Points, in no order, along strands that fork, close into loops and pass close to each other.
In the rows, zero is written as 128.
Two points are linked if the straight distance between their rows is under 76.8. Some points are linked to none.
k546: [ 98 117 131 140  93 125 137 124 185 136 122 104 169 101  78 136]
k766: [ 85 137 133 173 166  82 165 100 183 153 145 117 128 133 132 151]
k336: [105 132 114  87 113  84 149  80 133 161 141 152 132 167 141 149]
k224: [ 45  87 112 129 152  67 187  93  90 166 114 147  92 154 137 122]
k319: [160 153 116  98 174 200  98 129 116 104 125  95  72 117 137  70]
k637: [141 109 122 152 171 209  87 122  95 133 123  94  46  83 137 121]
k942: [153 125 131  98 100 151 156 118 184 118  98 115 122 124  96  77]
k747: [ 74 153 145 179 159 102 143 103 179 148 156 119 158 123 110 159]
k568: [137 140 111 121  83 100 117 114 151 131 100 134 150 119 120 125]
k205: [155 103 117 123 160 194  85 120  87 133 138  84  39  83 132 133]
k303: [120 109 159 139  80 156 165 161 164 122 102 128 161 120 108  92]
k369: [160 131 111  34 132 163 160 109 130  96 131 115  82 123 116  85]
k570: [181 124  91  83 136 151 106 142  97 103 116 111  79 104 126 122]
k493: [160 164 104 158 120  97 100 138 115 145 123 160 137 154 162 113]
k960: [133 122 145 127  92 152 162 147 178 120 102 119 145 114  97  81]
k850: [156 135 107 107  88 111 117 135 146 119 101 125 134 110 116 112]
k974: [161 114 114 155 163 189  94 157  73  95  97 128  98  99 138 124]
k815: [139 108 107  50  82 116 141 110 107 116 121 140 123 127 109 134]
k473: [164 120 122  50 114 151 160 106 165 106 117 111  97 128 104  83]
k41: [193 144 114 126 159 130  78 118  61 141 149 146  71 134 136 176]
k871: [165 135 125 120 162 186 119 152 108  84 101 114 101 119 143  66]
k208: [151 154 131 174 129 114 101 151  90 132 118 171 153 160 166 118]
k99: [158 115 139 161 125 132  94 158  70 109 128 170 158 170 180 139]
k612: [102 111 167 141  72 132 158 176 147 126 123 127 179 115 115 121]
k743: [ 66 114 146 106 178  96 151  79 156 161 154 108 130 163 113 181]
k608: [ 60 142 171 168 115 130 154 146 153 130 163 137 186 112 115 155]
k231: [190 152  97 147 151 135  70 134  79 119 119 152 101 126 134 158]
k945: [ 69 104 144 118 208  87 165 105 152 151 153 102 113 165 103 182]
k449: [147 107 124 157 175 219 105 144  86 109 110 110  89  98 148 108]
k718: [ 58 147 163 184 142 119 152 128 158 137 167 135 181 113 108 154]
k691: [155 102 156 122 106 157 136 177 112  84  98 131 156 135 144  81]
k476: [128 142 104  91 110  87 134  91 117 157 141 161 114 172 153 144]
k543: [177 140 104 159 151 155  75 145  73 104 105 146 114 111 138 149]
k777: [ 78 114 129 113 134 116 110 100 176 145 148  93 159 123  70 185]
k105: [111 168 137 167 114  82 138 128 149 160 130 145 152 141 165 111]
k831: [172 113 101  96 159 172  96 138  81 105 135  97  54  92 122 129]
k514: [145 163  90 129 120  81 124 110 137 155 134 150 114 164 163 127]
k825: [105 155 163 167 103  97 135 150 123 147 139 155 175 151 173 124]
k573: [175 127  94  87 108 124 103 135 115 105 107 128 108 110 128 128]
k775: [120 157 112 151 122  77 141 110 165 161 136 142 129 149 165 121]
k588: [150 158  76 120 113 125 151  83  29 127 161 156 109  90  55 102]
k435: [ 86 130 133 112 116  96 122  84 169 155 140 110 155 131  97 173]
k618: [123 126 179 144  87 103 123 162 115 127 152 155 179 154 184 140]
k465: [ 79 125 134  96 130  90 142  77 148 166 146 129 141 162 124 165]
k421: [143 106 154 131  98 132 132 181 109  99 103 139 167 130 148 104]
k433: [ 89 104 132 158 196  73 167 107 182 145 157 101 105 137 116 170]
k45: [ 82 114 127 136 118 135 117 126 188 137 131  91 158 103  64 153]
k81: [ 80 120 166 154  86 139 150 163 150 130 149 130 193 106 112 144]
k849: [153 103 166 141 101 118  95 172 100  96 144 152 174 162 191 140]
k909: [163 128 131 123 133 161 132 163 122  89  87 119 121 118 133  65]

A piece is all that can be reached along the links. How many separate loops has the piece of each point below (a circle has one, a figure eight two, a Y none), and how many tips (points with one link)?
k637 -> loops 0, tips 2
k743 -> loops 1, tips 2
k871 -> loops 0, tips 2

A fork is a point with three links, a tip a point with one. Leave the first point through the second and follow the links. Name the first fork or tip that comes.
k99 / k849 -> k514
k831 / k570 -> k568
k319 / k871 -> k421
k546 / k45 -> k465
k421 / k691 -> k319

Name the points in between on the shortest way along the links from the first point to the second, in order.
k465 / k99 -> k336, k476, k514, k493, k208
k743 / k825 -> k465, k336, k476, k514, k775, k105
k747 / k435 -> k766, k433, k945, k743, k465
k231 / k449 -> k543, k974
